Points on a hilly landscape, in no order, each with its height.
From any point a climber takes the steepest step (rise divided by distance) to one of its 2 nearest points. It stops when none of these is higher. Distance is the straight distance between rows; heights are no part of it.
Tuv: +1.71	-0.82	+0.87	+1.93	+1.17	-0.89	-5.02	+5.06	+0.47	-0.55	+1.05	-0.29	+1.76	+3.94	-3.17	-0.75	+2.78	-3.43	-3.26	+1.75	-0.52	+3.33	+1.05	-0.52	-0.96	-1.04	+3.41  h=189
Sirir: -0.68	-2.99	-1.10	-2.32	+0.49	-2.41	+2.93	-0.35	+2.10	+0.32	+0.75	+1.40	+0.65	-1.38	-1.04	-4.86	-6.12	+0.20	+0.23	-3.14	+1.98	+1.54	-1.12	+0.05	+1.64	-0.10	-1.91  h=481
nukaz: -2.75	+4.44	+5.19	-6.39	-2.72	-0.59	+2.46	+0.57	-3.43	-0.61	-1.88	-0.39	+3.74	-1.33	+0.27	-3.41	-1.85	+3.98	-1.11	+1.22	+3.30	+1.09	-1.09	+3.74	-1.29	+0.04	+2.85  h=361
Limu: +2.01	+0.47	+3.64	+2.76	-0.47	-0.17	-3.32	+4.40	+1.58	+0.98	-0.93	-0.49	+3.53	+4.64	-4.08	-1.21	+0.01	+0.27	-1.83	+1.43	-0.57	+1.87	+3.70	-0.49	-3.47	-2.03	-0.83  h=171
vas: +2.68	-4.07	+1.17	-0.62	+4.15	-1.89	-5.26	+0.68	+0.16	+0.47	-0.36	+2.50	-1.17	-0.08	-2.55	+1.97	+3.82	-5.67	-0.65	-0.11	-0.18	-1.83	+1.67	+2.04	-0.39	-2.95	-1.71  h=224
sutu: +0.50	+4.23	-2.74	+1.80	-2.81	+0.76	+0.07	+1.95	+0.78	-2.03	+6.80	-3.42	-5.52	-2.53	+1.53	-1.35	-1.58	+2.14	+3.00	-0.96	+2.54	-0.20	-0.78	+2.75	-0.88	+0.92	+2.67  h=391
dobub: -0.07	+3.03	-0.34	-0.54	-1.42	-1.33	+1.46	-3.46	-4.56	-2.08	+1.30	-0.59	-2.38	-3.68	+5.92	+2.07	-2.92	+2.10	+3.26	+1.42	+2.80	+0.07	+0.37	+1.29	+2.06	+0.37	+4.97  h=598
Nuku: -0.31	+0.71	-1.16	+0.14	+0.05	-4.23	+1.98	+4.06	+2.76	+0.21	-1.09	+0.92	-2.69	+1.24	+0.68	-3.15	+3.49	+1.60	-3.12	-1.90	-0.42	+3.55	-0.51	-1.34	+3.59	+1.24	+3.46  h=344
temo: +3.53	+1.92	+4.41	-1.01	-3.62	+0.36	+1.98	-0.22	+1.48	+2.76	-3.49	-1.99	+4.74	+4.90	-0.24	-5.75	-3.71	+0.50	-2.76	-0.68	-0.36	+0.18	-0.05	+0.31	-1.82	-0.98	-0.77  h=102
pof: +0.44	+1.75	-0.45	+1.27	+0.26	+2.20	+4.61	-0.57	+3.14	-0.11	+2.10	+3.63	-1.54	-3.58	+2.02	+1.01	-6.10	+2.46	+1.41	-1.28	+1.19	-2.48	-1.44	+1.09	-0.11	-2.41	-2.01  h=550
Viz: +1.11	+2.82	+0.23	-1.02	+1.34	+1.76	+2.29	+0.64	+3.76	+0.77	+1.29	+3.85	+1.44	+3.26	-1.36	-2.52	-3.69	-0.39	+0.37	+0.20	+1.05	+0.54	+0.43	-1.22	+0.80	-1.82	+1.77  h=478
zuf: -2.83	+2.81	+3.96	-5.74	-2.28	+0.45	+1.91	+1.87	-0.76	-0.18	-0.91	-0.21	+1.88	-0.53	+0.67	-2.14	-3.41	+2.11	+0.36	+3.93	+0.21	+0.17	-1.92	-0.77	+0.56	+1.33	+2.40  h=397
Fizu: +0.10	+1.41	+0.16	-1.89	+0.41	-0.17	+2.11	+0.00	+1.67	-0.52	+2.31	-0.48	+0.14	+1.91	-3.18	-3.97	+1.57	-0.78	-0.51	-0.55	-0.27	+2.44	-2.09	+1.12	+5.06	+1.18	+2.21  h=619
Nel: -3.07	+7.20	+2.12	-0.82	-1.71	-0.59	-2.44	-0.73	-4.68	-1.26	+2.03	+0.69	+6.75	-2.58	-0.06	-1.85	+3.69	+3.88	+1.38	-0.39	+2.21	-2.90	-2.35	+1.60	+0.17	+1.54	+4.67  h=243
sedam: -1.46	-1.07	+0.90	+0.08	-1.00	-1.89	+3.28	+0.03	-3.13	-1.71	-1.22	-0.15	-1.38	-3.30	+5.11	-0.54	-5.10	+5.13	+1.94	+1.31	+3.33	+1.41	-0.19	-1.04	+2.89	+2.45	+3.15  h=525
Fen: -0.92	+4.16	+1.62	+1.92	-1.88	+0.74	+4.27	+1.09	+3.23	+1.40	-0.12	+4.16	+2.55	-1.15	-0.28	-1.09	-1.72	+3.70	-1.21	+1.75	-1.34	-3.11	-1.83	-1.06	-2.25	-0.01	-2.08  h=133
mer: -1.38	+2.50	-1.09	-0.18	+1.05	-0.35	+0.31	-2.29	+1.98	+1.82	-0.16	+2.17	+2.26	-2.81	-2.44	-1.22	+1.42	+1.00	-1.49	-2.54	-3.05	-4.88	-0.42	-0.18	-5.95	-3.02	-6.58  h=290
vod: +0.92	-3.41	+1.33	+3.45	-0.03	-0.54	-2.41	+2.44	-1.89	-2.33	+0.14	-1.05	-1.93	+2.23	+0.54	+3.04	+0.65	-0.88	+0.18	+2.04	+0.15	+1.80	-0.05	+0.37	+2.88	+1.45	+0.27  h=372
zim: +1.16	-0.06	-1.71	-0.87	+0.53	-1.99	+4.02	-0.83	+3.15	-1.24	+3.22	+4.85	-3.04	-1.92	+0.94	-2.49	-6.82	-0.64	+1.63	-3.97	+2.52	+0.63	-0.53	+0.29	+0.54	-3.63	-0.83  h=513
Lese: +0.11	-4.88	+1.22	-0.29	+1.04	+1.12	+3.45	+0.24	-1.47	+1.90	-2.15	-1.44	+3.10	+3.20	+2.28	+2.20	-2.06	-1.62	-1.13	+1.11	-1.51	+1.51	+1.75	-0.70	-0.55	-0.42	-3.44  h=129
Gom: +2.14	-1.31	-0.86	+0.45	+2.01	-1.05	-6.19	-0.74	+1.05	+0.76	-1.47	+1.53	-1.78	-3.16	-2.96	+3.39	+4.05	-4.00	-0.10	+1.51	-1.26	-5.10	-0.18	+1.32	-3.48	-0.57	-5.25  h=238
luvi: +3.76	-5.70	+2.03	+2.70	+1.68	+0.32	-1.59	+1.13	-1.25	-0.38	-1.80	-1.87	+1.36	+4.10	+1.91	+4.49	-1.64	-4.66	-1.66	+1.84	-0.12	-0.85	+1.51	+0.18	+0.18	-1.97	-4.22  h=143
kot: -1.83	+4.07	-0.78	-5.99	+1.39	+4.23	+1.34	-2.52	+0.60	+0.91	+2.75	-0.24	+3.45	+1.59	-3.17	-1.16	+3.19	-1.16	+0.25	-3.59	+1.49	-2.41	-2.07	+3.73	+0.18	-1.74	-0.36  h=205
kobav: +0.51	+2.77	-1.84	-1.00	-0.83	+1.57	-0.66	+0.82	+1.99	-0.90	+3.00	-1.40	-3.65	-2.29	+0.67	-2.85	+1.71	+0.60	+2.44	-3.56	+1.11	+0.30	-2.22	+3.70	+0.89	+1.42	+0.68  h=355
Kov: -2.71	+0.05	+2.25	-3.92	-2.22	+1.85	+2.43	+0.73	+0.67	-0.49	+1.07	+0.28	-2.19	+0.48	+1.56	-1.91	-4.29	+2.54	+1.70	+2.17	-0.14	-2.32	-4.60	+0.82	+0.44	+2.11	-1.04  h=425
Miti: +2.28	+3.66	+1.17	-1.35	+0.85	+2.13	+0.34	+0.81	+1.66	+1.48	-0.31	+0.41	+2.06	+4.46	-4.19	-3.49	+1.22	+1.03	-0.47	+0.99	+0.07	+2.14	-0.03	+1.75	-0.60	-0.08	+0.91  h=538
voga: -0.91	+8.00	+3.14	-4.54	-1.06	+0.34	+0.62	+2.44	-1.73	-0.15	-0.72	-2.49	+5.66	+0.18	-1.58	-2.93	+1.11	+5.36	+0.03	+0.90	+2.37	-0.88	-1.22	+1.39	-0.58	-0.26	+2.32  h=318
zogel: -2.78	+0.32	+1.75	+2.24	-1.96	-2.38	-4.93	+1.43	-2.62	-1.70	-0.37	-2.56	-1.35	-3.37	+0.33	-1.60	+3.67	+2.22	+0.33	+0.98	-0.01	-0.34	-0.33	+1.31	+1.53	+4.29	+2.00  h=296
gokez: +0.71	+2.43	+3.30	-5.15	-3.79	+2.26	+2.00	+0.69	+0.97	+3.27	-3.81	+1.04	+0.67	+1.05	+1.88	-0.38	+1.45	+1.45	-0.29	+2.10	-2.33	-4.68	-3.46	+2.16	-1.34	+0.19	-1.13  h=141
labe: +0.60	-3.56	-3.18	-0.65	+1.63	-2.46	+2.75	+2.95	+2.54	-1.32	+0.85	+1.88	-3.92	+0.35	+0.96	-1.59	+0.08	-0.88	+0.10	-3.44	+1.10	+5.28	-1.19	-0.36	+3.99	+2.52	+3.49  h=313
dama: +2.36	-5.85	-1.58	+0.95	+3.45	+1.63	+2.56	-2.95	+0.51	-0.28	-3.36	+2.44	-1.38	+1.13	+0.94	+1.37	-3.59	+0.24	+4.10	-0.91	+1.33	+1.60	+1.19	-1.65	+1.74	+0.25	-4.30  h=494
magu: -0.53	+5.88	-1.63	-0.84	-3.32	+1.79	+3.09	-4.73	+1.32	+1.95	+2.75	+1.56	+0.84	-3.05	+0.96	+0.69	+2.06	+0.62	+0.68	-2.39	-2.80	-5.33	-2.90	+1.20	-3.09	-2.38	-2.37  h=288
Dum: -0.45	-0.32	-1.72	+3.31	-0.71	-1.60	+1.76	-1.31	-1.25	-1.75	+0.45	+1.37	-3.27	-1.23	+3.18	+0.37	-2.05	+3.88	-0.21	-0.40	+2.10	+4.01	+1.33	-3.04	+3.87	+1.47	+3.87  h=466
fub: +2.05	+0.08	+0.88	-0.17	-0.72	+1.42	+0.50	+3.10	+2.21	-0.97	-3.02	+2.95	+1.83	+3.78	-1.88	+0.78	-4.15	-0.38	-0.85	+2.48	+0.74	+1.31	+0.55	-3.78	+0.83	-0.47	+3.36  h=441
pofes: -1.51	+8.53	+1.03	-3.07	-1.71	+2.13	+1.18	-1.03	-2.89	+0.82	+1.22	-2.12	+7.18	-1.11	+1.82	-1.55	+1.63	+4.10	+1.75	-2.05	+4.56	-3.90	-1.62	+2.64	+0.01	-0.78	+2.61  h=274
Veso: -1.67	+3.43	-1.15	+1.95	+1.64	+2.11	-0.08	-4.94	+0.73	+0.95	+1.77	+1.37	+2.63	-2.31	-3.29	-1.10	+4.48	+1.75	+0.83	-1.33	-1.94	-5.88	-1.96	+0.79	-2.81	-1.07	-2.19  h=317
vedo: +1.99	-4.39	-3.64	+2.07	-0.01	+3.59	+0.47	-2.18	+0.01	+1.40	-0.79	+0.01	-4.02	-2.41	+2.70	+1.74	-0.45	+0.35	+3.27	-0.05	+1.17	+1.32	+1.74	-0.45	+1.56	+2.59	-2.15  h=560
gumet: +0.68	-5.17	+0.24	+3.47	-0.84	-0.07	-1.80	+1.13	-1.42	-0.77	-0.62	-4.62	-3.68	+0.32	+1.80	+3.24	-2.30	-0.97	+4.78	+3.20	-0.44	+1.51	+1.39	+0.09	-0.11	+4.33	-0.08  h=346
lar: +1.34	+0.37	+4.42	-0.95	-2.09	+1.93	-3.29	-0.03	+1.13	+1.32	-3.63	-1.92	+4.15	+0.80	-1.13	-2.07	+0.46	+1.03	-3.20	+1.53	-2.98	-2.61	+0.90	-0.04	-0.78	-1.92	-1.58  h=108
Mas: +1.42	-8.78	-0.53	-1.75	+3.65	-2.35	+1.04	+1.51	+1.21	+0.36	-2.24	-0.35	-0.86	+2.99	+1.36	+0.80	-0.88	-4.65	-0.05	-1.48	+1.66	+3.35	+2.00	-0.21	+2.93	+0.39	-1.48  h=410
terim: -1.87	+4.78	-2.03	+3.37	-1.10	-1.99	+0.95	+0.63	+0.52	-2.68	+3.31	-0.33	-0.96	-0.61	-1.15	-2.19	+4.12	+2.07	-0.23	-0.60	-0.37	+1.84	-1.34	-0.96	+1.79	+1.16	+3.21  h=608
tanup: +1.59	+1.00	-1.21	+4.39	+0.46	-6.77	-3.60	+3.13	+2.73	-0.09	-2.20	-1.45	-1.35	+3.33	-0.52	-1.46	+7.51	-0.81	-6.44	-1.81	-1.34	-0.51	+1.21	-3.29	+0.28	-1.61	+2.88  h=442
fovad: -2.55	+0.02	+0.99	-3.95	-3.24	+1.31	-2.18	-0.41	-1.80	+0.27	-0.98	-1.76	-0.40	-2.22	+1.75	+5.46	+1.15	+0.53	+2.37	+2.42	-5.70	-2.11	-0.24	-1.20	-1.20	+1.63	-0.76  h=50
Motos: +0.64	-7.87	-0.54	+0.42	+0.32	-0.79	-0.70	+3.36	+0.68	-2.27	-3.57	-1.52	-1.48	+4.77	+1.20	-0.34	-2.34	-2.16	-0.33	-1.32	+2.11	+3.07	-0.51	-2.79	+4.08	+2.66	+0.67  h=382
meb: -1.44	-0.82	+0.46	-0.06	-0.47	+1.78	+0.04	-0.52	-0.77	+1.08	-1.68	-2.12	+2.57	+2.52	+0.19	-1.73	+2.00	-0.75	-4.19	-2.23	-2.21	+3.57	+3.19	-1.14	-1.03	-1.54	+0.64  h=557
gol: -2.43	+3.30	+0.79	+0.98	-1.22	+0.90	-5.08	-0.52	-3.28	-1.53	+0.09	-1.06	+2.60	-3.20	-1.20	+0.67	+5.45	+3.41	+2.25	+1.10	+1.49	-3.12	-2.11	+1.54	-0.44	+2.63	+1.25  h=269
lofom: -2.70	-1.40	+2.14	-1.71	-1.65	+1.03	+4.06	-0.70	-3.29	+0.66	-1.72	-3.24	+2.39	+2.68	+4.50	+3.79	-1.32	-0.03	+0.00	+3.05	-1.96	-1.47	+0.15	+0.00	+0.54	+1.85	-1.83  h=113
Leg: -0.12	-2.00	-2.26	+4.26	+2.22	+0.48	+1.60	-0.81	+0.25	-0.82	+3.01	+3.36	-1.42	+0.94	-1.90	+3.40	-0.41	-2.60	+0.26	+1.53	-0.24	+2.12	+0.85	-2.99	+1.59	+1.39	+2.12  h=209
zifuv: -0.27	-3.84	-2.34	+1.49	+4.12	-3.07	-3.51	+0.73	-0.19	-0.07	+1.54	+0.94	-0.34	+1.69	-2.79	+1.74	+2.73	-5.26	-2.71	-1.35	-1.81	+1.24	+2.11	-1.46	-0.92	-1.17	-0.74  h=211
mozu: +0.12	-1.34	+2.10	+0.74	-0.52	+0.09	+1.40	+3.11	-1.82	-0.21	-1.00	+0.94	+0.42	+3.41	+0.32	+0.94	-0.13	+1.02	-0.63	+3.24	+0.26	+4.37	-0.10	-2.06	+1.47	+0.37	+3.14  h=404
gidi: -0.02	+3.05	+1.61	-1.04	-1.00	+0.51	+0.41	-0.84	-0.05	-0.71	+2.44	-0.02	+0.21	-2.53	-0.82	-1.25	+1.77	+1.56	+0.17	+0.96	+1.26	-0.02	-0.86	-1.54	+3.59	+1.06	+2.60  h=709
vuned: -0.89	+2.72	+0.22	-4.90	-2.01	+3.07	+2.77	-2.55	+0.68	+3.57	-0.28	-0.67	+3.07	+1.55	-0.42	-2.30	-3.06	+0.42	-3.80	-2.53	-0.11	+0.93	+0.73	+1.97	-0.09	-2.82	-0.45  h=60
dus: -1.26	+3.95	-3.14	+2.55	-2.37	+1.90	-1.19	-2.29	-0.65	-0.03	+2.19	-3.30	-6.31	-4.29	+0.27	-0.01	-1.19	+2.77	+3.30	+0.20	-0.42	+1.37	+1.32	+2.51	-2.34	+2.25	+3.66  h=439
livu: +1.99	+3.42	+0.70	-0.53	+1.93	+1.29	-1.56	-0.21	+0.41	+1.90	+0.52	-1.30	+3.89	+3.45	-4.88	-2.63	+6.98	-0.80	-1.48	-1.47	-0.02	-0.27	-1.33	+1.78	+0.72	+0.94	-0.53  h=469
kig: -0.43	-5.19	+0.27	-4.49	+1.84	-1.97	+1.36	-2.28	-2.09	+2.32	-2.06	+2.15	-0.75	-0.65	+0.47	-0.49	-3.36	-2.09	+2.68	-0.99	+0.44	-0.73	-0.61	+0.62	-0.29	-1.12	-5.15  h=408
regeg: +0.50	+4.78	+2.49	-6.16	-0.78	+4.12	+2.03	+0.46	+1.33	+1.98	-2.28	-1.17	+4.21	+4.39	-1.16	-2.69	+1.67	+1.66	-0.16	+1.08	+0.19	-3.27	-3.78	+4.05	-0.97	+0.00	-0.89  h=161
nevo: +3.33	-2.29	+3.29	+3.32	+1.91	-1.61	-3.75	+4.39	+0.34	-0.18	-0.30	-0.07	+2.63	+3.07	-0.27	+0.81	-3.69	-2.25	-3.93	-0.47	-0.60	-0.34	+2.18	+0.55	-0.33	-2.70	-1.96  h=155
goz: -2.21	+5.11	-1.83	-1.73	-2.37	+0.96	+1.97	-3.98	+1.67	+0.65	+3.12	+1.61	+3.45	-0.42	+1.44	-2.09	-1.97	-0.74	-4.44	-5.56	+0.25	+0.10	+0.02	+1.92	-2.18	-4.95	-2.09  h=42
tupo: -1.22	-2.56	-0.99	+2.97	-0.87	+1.90	+0.75	-3.23	-1.32	+0.31	-0.39	-0.52	-0.22	-0.71	+2.22	+1.63	+1.08	+2.59	-3.93	-1.31	-0.55	+2.84	+0.85	-1.97	+0.55	-2.52	-1.01  h=453
bibil: +0.90	-3.15	+1.94	+3.36	-1.67	-0.20	-4.80	+3.54	-0.96	-1.66	-1.32	-4.59	-3.28	-2.49	+3.20	+7.18	-2.77	+0.31	+1.45	+3.66	-0.81	-3.22	+1.42	+1.28	+0.13	+3.75	+0.73  h=320
Pader: +2.70	-0.13	-2.17	+1.50	+1.65	-4.37	-2.44	+4.29	+4.71	+0.86	-1.37	+1.77	-0.54	+2.55	-2.06	-3.52	+5.96	-2.01	-3.60	-3.46	+0.09	+1.94	-0.01	-1.33	+0.34	+0.74	+2.38  h=388
mir: -0.06	+0.01	+2.51	+3.20	-1.52	-1.17	-4.40	+0.01	-1.42	-1.65	-2.93	-2.97	-1.64	-3.61	+0.96	+3.60	-0.47	+1.65	+1.18	+6.37	-1.60	-3.31	+2.27	-1.30	-0.74	+3.23	+1.40  h=297
Val: -0.92	+0.96	-2.57	-4.11	+0.22	+2.65	-0.86	-3.90	+0.21	+1.57	+3.14	+0.38	+0.07	-1.86	-1.76	+1.25	+3.80	-0.70	+2.82	-2.84	-1.49	-0.92	-2.85	+4.25	-0.79	-1.61	-3.06  h=226
Zokel: +0.40	-0.57	+0.88	+2.48	-1.36	+0.63	-3.58	+1.83	+0.96	-1.33	+1.97	-2.40	-4.19	-2.71	-1.53	-2.38	+2.15	+2.07	+3.49	-0.86	+1.14	+1.46	-1.77	+0.84	+2.24	+3.34	+1.02  h=324
Tis: -0.66	-2.86	-2.24	+1.20	+0.31	+1.68	-1.65	-2.73	+1.84	-0.08	-0.25	+0.96	-3.22	-3.04	-1.86	+2.94	+2.04	-1.57	+0.05	+1.55	-1.09	-3.26	+1.26	-2.06	-2.58	-0.20	-3.87  h=255
vuzuz: -1.53	+0.82	-1.57	+2.90	+0.85	+1.21	-3.21	-4.58	-0.13	-1.14	+1.49	-2.04	+2.65	-0.82	-2.78	-1.54	+6.47	-1.70	-1.52	-1.70	-2.44	-1.48	-1.08	-1.67	-2.13	+0.04	-1.04  h=353
Tem: +0.53	-2.03	-2.32	-3.09	+3.02	+0.88	+1.73	+2.25	+1.46	+0.39	-0.91	+3.33	-2.52	-0.40	-3.02	-1.20	-1.36	-1.53	+0.27	-0.50	+1.78	+4.44	-0.91	+0.20	+1.72	-1.03	+0.56  h=292
rav: -0.75	+1.86	+0.63	+3.83	-1.81	+1.80	+1.95	-3.16	-1.55	+0.66	-0.02	+1.36	-1.16	-2.25	+1.93	+1.86	-2.30	+4.18	-0.16	+1.85	-0.96	+1.46	+0.17	-1.69	-0.62	-0.78	-0.64  h=527
sule: +0.47	-0.23	-5.51	+1.35	+4.21	-2.36	+3.68	-2.49	-1.00	-0.04	+3.37	+4.39	-4.66	+0.21	+1.22	-0.12	+1.98	-1.85	-0.49	-3.86	+1.50	+3.54	+0.43	+0.20	-0.56	-1.48	-0.45  h=245
Malat: +0.47	-0.99	-2.17	-3.04	+1.62	-0.46	-1.35	-2.45	-1.02	+2.23	-0.62	+3.22	-1.89	-5.06	-2.01	-1.41	+1.60	-1.65	+3.65	-3.25	-1.04	-1.04	-0.59	+3.67	-3.13	-0.81	-4.57  h=246
duni: +0.87	+3.54	+0.59	-0.30	-1.34	+0.90	+3.36	+0.41	-1.37	-2.38	+2.86	-0.18	-4.40	-1.02	+5.50	+3.24	-4.69	+2.01	+1.44	+2.58	+5.40	+0.18	+0.12	+3.32	+2.41	-2.75	+3.90  h=694
zegi: +0.63	-1.80	+0.81	+2.20	+0.60	+0.52	-5.23	-0.05	+0.17	-2.19	-1.92	-2.46	-1.48	-2.30	-1.00	+4.00	+2.32	-0.62	+0.02	+2.91	-1.48	-4.43	+1.01	-2.57	+1.28	+0.41	-0.88  h=276
numi: +0.00	-5.54	-0.96	+7.09	+2.60	-2.76	-3.13	+2.95	+0.53	-3.85	+1.08	-0.22	-1.93	-0.19	-0.38	+4.63	-4.48	-2.86	+1.26	+1.92	-0.32	-1.98	+2.50	-3.75	-3.54	+0.79	-1.53  h=177
Gamek: -1.11	+0.26	+1.64	-0.51	+0.14	+1.17	-3.48	+1.54	+1.10	+0.60	-1.61	-4.43	+5.76	+2.33	-0.27	+2.06	+0.48	-2.63	-4.94	+0.26	-2.63	+1.71	+4.24	-1.26	-3.50	-2.30	+1.20  h=529
Fizug: -1.89	-1.25	-1.88	+3.25	+0.68	+0.36	+0.20	+1.62	+1.67	-1.03	+1.69	+3.21	-2.76	-3.27	-1.56	+2.52	-2.12	+2.52	+2.91	+0.00	-1.09	+0.30	-0.78	-1.23	-4.92	+0.99	-1.61  h=154
vozo: -1.33	+0.27	+4.53	-0.82	-2.70	+0.95	-1.18	+1.14	-1.09	-0.46	-1.28	-4.61	+3.27	+3.12	-1.25	-4.45	+2.76	+2.07	-2.06	-0.45	-1.30	-1.32	-1.28	+0.47	+2.69	+0.33	+0.50  h=88
Sira: +0.77	-8.52	-1.78	+1.49	+4.38	-1.29	+0.55	-1.42	-1.34	-0.45	-1.86	-0.25	+0.35	-0.13	+2.30	+2.26	-1.25	-1.92	+2.52	-1.87	+3.13	+1.06	+5.22	-0.94	-0.05	+0.15	-3.54  h=448
subap: +1.92	-0.12	-2.81	-0.77	+3.47	+0.85	+0.40	-2.10	+1.22	+0.64	+0.91	+3.55	-2.98	-0.09	-0.71	+2.15	+2.30	-1.88	+0.09	-2.65	+3.11	+1.68	+0.87	+0.94	+3.31	-1.03	-0.37  h=268
Vom: -3.30	+1.87	+0.05	-3.11	-1.43	-0.32	+1.42	-4.43	-7.10	-0.91	-1.34	-0.69	+1.94	-0.25	+4.18	+0.91	+2.43	-0.79	-1.10	+1.99	-2.04	+0.97	+1.25	-1.62	+4.07	+1.51	+5.45  h=79
tuz: +1.84	-4.64	+0.28	+3.78	+3.61	-2.50	-4.76	+5.12	+2.75	-1.92	+0.35	+1.91	+0.98	+2.35	-2.96	-0.34	+1.37	-5.37	-1.74	-1.47	-0.69	+1.09	-0.28	-0.10	+1.16	-0.36	+1.15  h=200
purip: +0.25	-5.84	-2.91	+4.91	+2.46	-0.77	+0.91	-3.44	-2.31	-0.47	-0.29	-0.08	-0.38	+0.06	+1.02	+3.00	-1.50	-1.39	-0.67	-0.78	-0.62	-0.18	+4.27	-3.42	-2.59	-1.91	-4.31  h=407
paleg: +1.38	+2.80	+2.15	-5.75	-4.04	+2.87	+0.90	-2.23	+0.93	+3.18	-1.47	-4.06	+4.29	+5.10	-2.04	-4.45	-2.98	+0.03	-4.05	-0.89	-0.94	+2.24	+2.72	+0.36	-3.19	-1.34	-1.38  h=80
roz: -1.08	+4.41	-1.21	+3.68	-0.98	-3.56	+3.17	-0.71	-1.19	-1.47	+2.59	+3.84	-1.91	-1.67	+1.54	-2.86	+0.31	+3.62	-0.66	-1.05	+3.52	+1.16	-0.50	-1.99	+2.39	-1.13	+5.29  h=528
zoma: -0.87	-5.63	-0.26	-1.54	+2.44	-4.54	-0.82	-1.23	-1.18	+1.34	+2.05	+1.72	+0.02	-3.35	+0.16	-1.31	-2.14	-3.88	+2.49	-2.03	-1.70	+0.73	+0.18	+0.51	-2.50	-0.21	-2.96  h=389
Bos: +0.44	+2.48	+1.94	+0.86	-0.28	-0.84	-5.41	+0.40	-1.83	+0.87	-1.65	-3.48	+2.46	+2.53	-0.45	+0.64	+3.32	-2.01	-6.05	+1.53	-1.32	+0.46	+5.60	-1.42	-0.85	-2.33	+4.73  h=635
Kan: +1.06	+3.41	+0.87	-7.67	+0.74	+5.14	+1.44	-0.42	-0.43	+0.17	-0.69	-1.94	+0.33	+2.42	-1.37	-0.89	+2.45	+0.56	+0.25	+0.59	+1.90	+0.34	-3.44	+4.16	+1.45	-2.15	+0.94  h=182
bateg: +0.89	-5.19	-2.49	+2.71	+3.68	+0.07	+0.77	+0.73	+1.08	-2.43	+0.12	-0.12	+0.22	+0.49	-0.68	+4.84	-1.55	-3.07	+4.15	+1.24	+0.82	-0.05	+0.52	-3.61	-0.54	+4.18	+0.93  h=198
ges: +0.42	-0.95	-5.40	+2.66	+2.62	-3.26	+3.24	-0.94	-0.11	-0.52	+1.25	+2.84	-2.79	+1.95	+0.31	+2.32	+3.09	-2.94	-1.11	-0.07	-0.37	+5.40	-0.26	-3.18	+2.93	+1.01	+2.21  h=223
nus: -1.14	-4.64	-4.09	+6.66	+1.31	-0.78	-2.74	+0.71	+1.64	-1.58	+1.64	+0.10	-3.29	-0.82	-2.40	+2.45	-3.37	-0.18	+3.09	+0.34	-0.22	+1.40	+1.52	-3.80	-5.18	+2.81	-0.25  h=167
sosad: +0.37	-0.61	-3.82	+2.84	-1.48	+1.18	-0.05	-1.87	-1.34	+0.72	+1.73	-2.01	-6.62	-3.64	-0.48	+3.32	+0.23	-0.33	+2.39	-0.14	+0.61	+2.60	+0.64	+0.88	+0.35	+3.57	+0.40  h=497
konak: +0.69	-2.09	+0.15	-4.98	-0.02	-1.00	+5.08	+0.92	+2.10	+1.18	-0.49	+1.78	+0.44	-1.72	-0.28	-4.54	-6.21	-1.54	+1.22	-2.16	-0.22	-2.45	-3.33	+2.47	-0.14	-2.22	-4.72  h=456
zor: +1.62	-1.24	+3.39	+0.94	-2.37	+2.45	-1.10	+0.28	+2.11	+1.64	-1.62	-0.16	-0.60	-0.02	+0.08	-1.31	+1.30	+0.19	+0.91	+2.19	-2.62	-4.16	-2.02	+1.84	-0.11	+0.69	-2.90  h=124
Laz: -1.14	+2.42	-0.31	-0.49	+0.18	-0.50	-3.15	-0.48	-1.96	+0.17	+0.61	-2.33	+2.45	+1.37	-1.34	-1.01	+8.38	-1.55	-3.42	-1.00	-1.55	+0.92	+0.17	-0.32	+1.16	+0.26	+2.59  h=406
vedem: +0.54	+2.78	+3.37	-1.31	-2.83	+1.34	+3.03	+3.87	+2.29	+1.52	-3.58	+2.30	+2.87	+2.91	-0.92	-3.61	-3.33	+2.56	-0.96	+2.14	-0.25	-2.28	-1.41	+0.10	-0.65	-1.82	-1.24  h=119
Pivob: +1.08	+3.11	+1.45	+0.00	-1.26	+1.02	+2.86	-0.72	-0.03	-0.09	+2.00	+1.50	-3.18	-2.94	+4.17	+2.61	-4.31	+3.87	+2.41	+3.58	+1.31	-1.42	-1.69	+0.50	-1.52	-1.00	+0.42  h=604
volol: -3.42	+1.66	-0.34	-3.28	-2.17	+1.75	-0.60	-3.63	-2.63	+0.16	+1.60	-0.75	+0.11	-2.02	+1.66	+2.64	+3.01	-1.70	-0.96	+1.13	-3.48	-0.66	+1.12	+0.05	+2.33	-0.45	+1.61  h=63
dolek: -0.04	+0.82	+0.30	-1.87	+0.78	+0.18	-0.77	-2.64	+0.85	+1.98	-1.42	+3.41	+1.04	-1.37	-2.21	-3.28	-0.34	-0.92	-0.40	-2.55	+0.01	-0.63	-0.81	+1.52	-1.00	-3.23	-4.94  h=265
Dev: +0.17	+2.43	-1.01	+1.08	-0.92	-0.13	+1.43	+0.70	+2.91	+0.64	+2.65	+4.08	-1.37	-2.74	-1.50	-0.81	-0.30	+3.07	+2.82	+0.95	-0.66	-2.28	-2.77	+0.58	-4.86	+0.61	-4.35  h=144
Busup: -1.94	-4.40	+0.59	-1.60	-0.86	+0.09	+1.75	+2.94	+2.80	-1.03	+0.65	-1.32	-1.43	-0.80	-0.86	-1.60	-5.24	-0.02	+1.49	+0.15	-1.55	-0.78	-1.87	-1.31	+2.97	+1.48	-0.89  h=451
narop: -3.03	-1.10	-0.20	-2.14	-0.23	-0.97	+3.21	-2.56	-7.65	+0.04	-2.05	-3.47	+2.24	+2.13	+3.71	+3.16	+0.11	+0.16	+2.75	+3.32	-0.78	+2.57	+1.01	-0.78	+1.63	+3.08	+1.50  h=97
mav: +1.55	-4.51	-1.88	+5.96	+1.93	-2.03	-1.72	+2.93	-0.46	-5.27	-1.18	-3.38	-0.38	+0.65	+1.57	+6.33	-2.81	-1.30	+2.39	+2.22	+1.56	-0.86	+3.26	-4.81	+0.53	+2.78	+1.51  h=186
Pep: +0.99	+0.08	+0.05	-4.07	+1.15	-2.29	+4.49	-2.92	+0.52	+3.66	-0.55	+4.68	-1.04	-1.87	+1.79	-1.48	-5.57	-0.72	+3.28	-1.41	+0.87	-1.73	-2.60	+2.07	-3.29	-2.26	-5.64  h=434
Tiv: +2.31	+2.47	-0.46	+1.18	-0.13	-4.51	-5.14	+4.59	-0.90	+1.05	-3.47	-3.78	-0.64	+2.36	+1.68	+0.69	+6.16	-2.92	-5.77	-0.58	-0.91	-0.10	+3.32	-0.48	+1.15	-1.32	+5.19  h=521

Call two points neighbours if one is among the 2 nearest of the other. Go from one point of each pair to the other, from neighbour to neighbour, staying as high as possible. Name the lowest point that can't be avoided.
duni / meb: tupo
Pivob / Miti: Dum
Bos / meb: Gamek

Where does a climber stop that starts at each point below?
gol: vedo
vedem: Bos
sule: Bos
Limu: Miti
mir: Miti
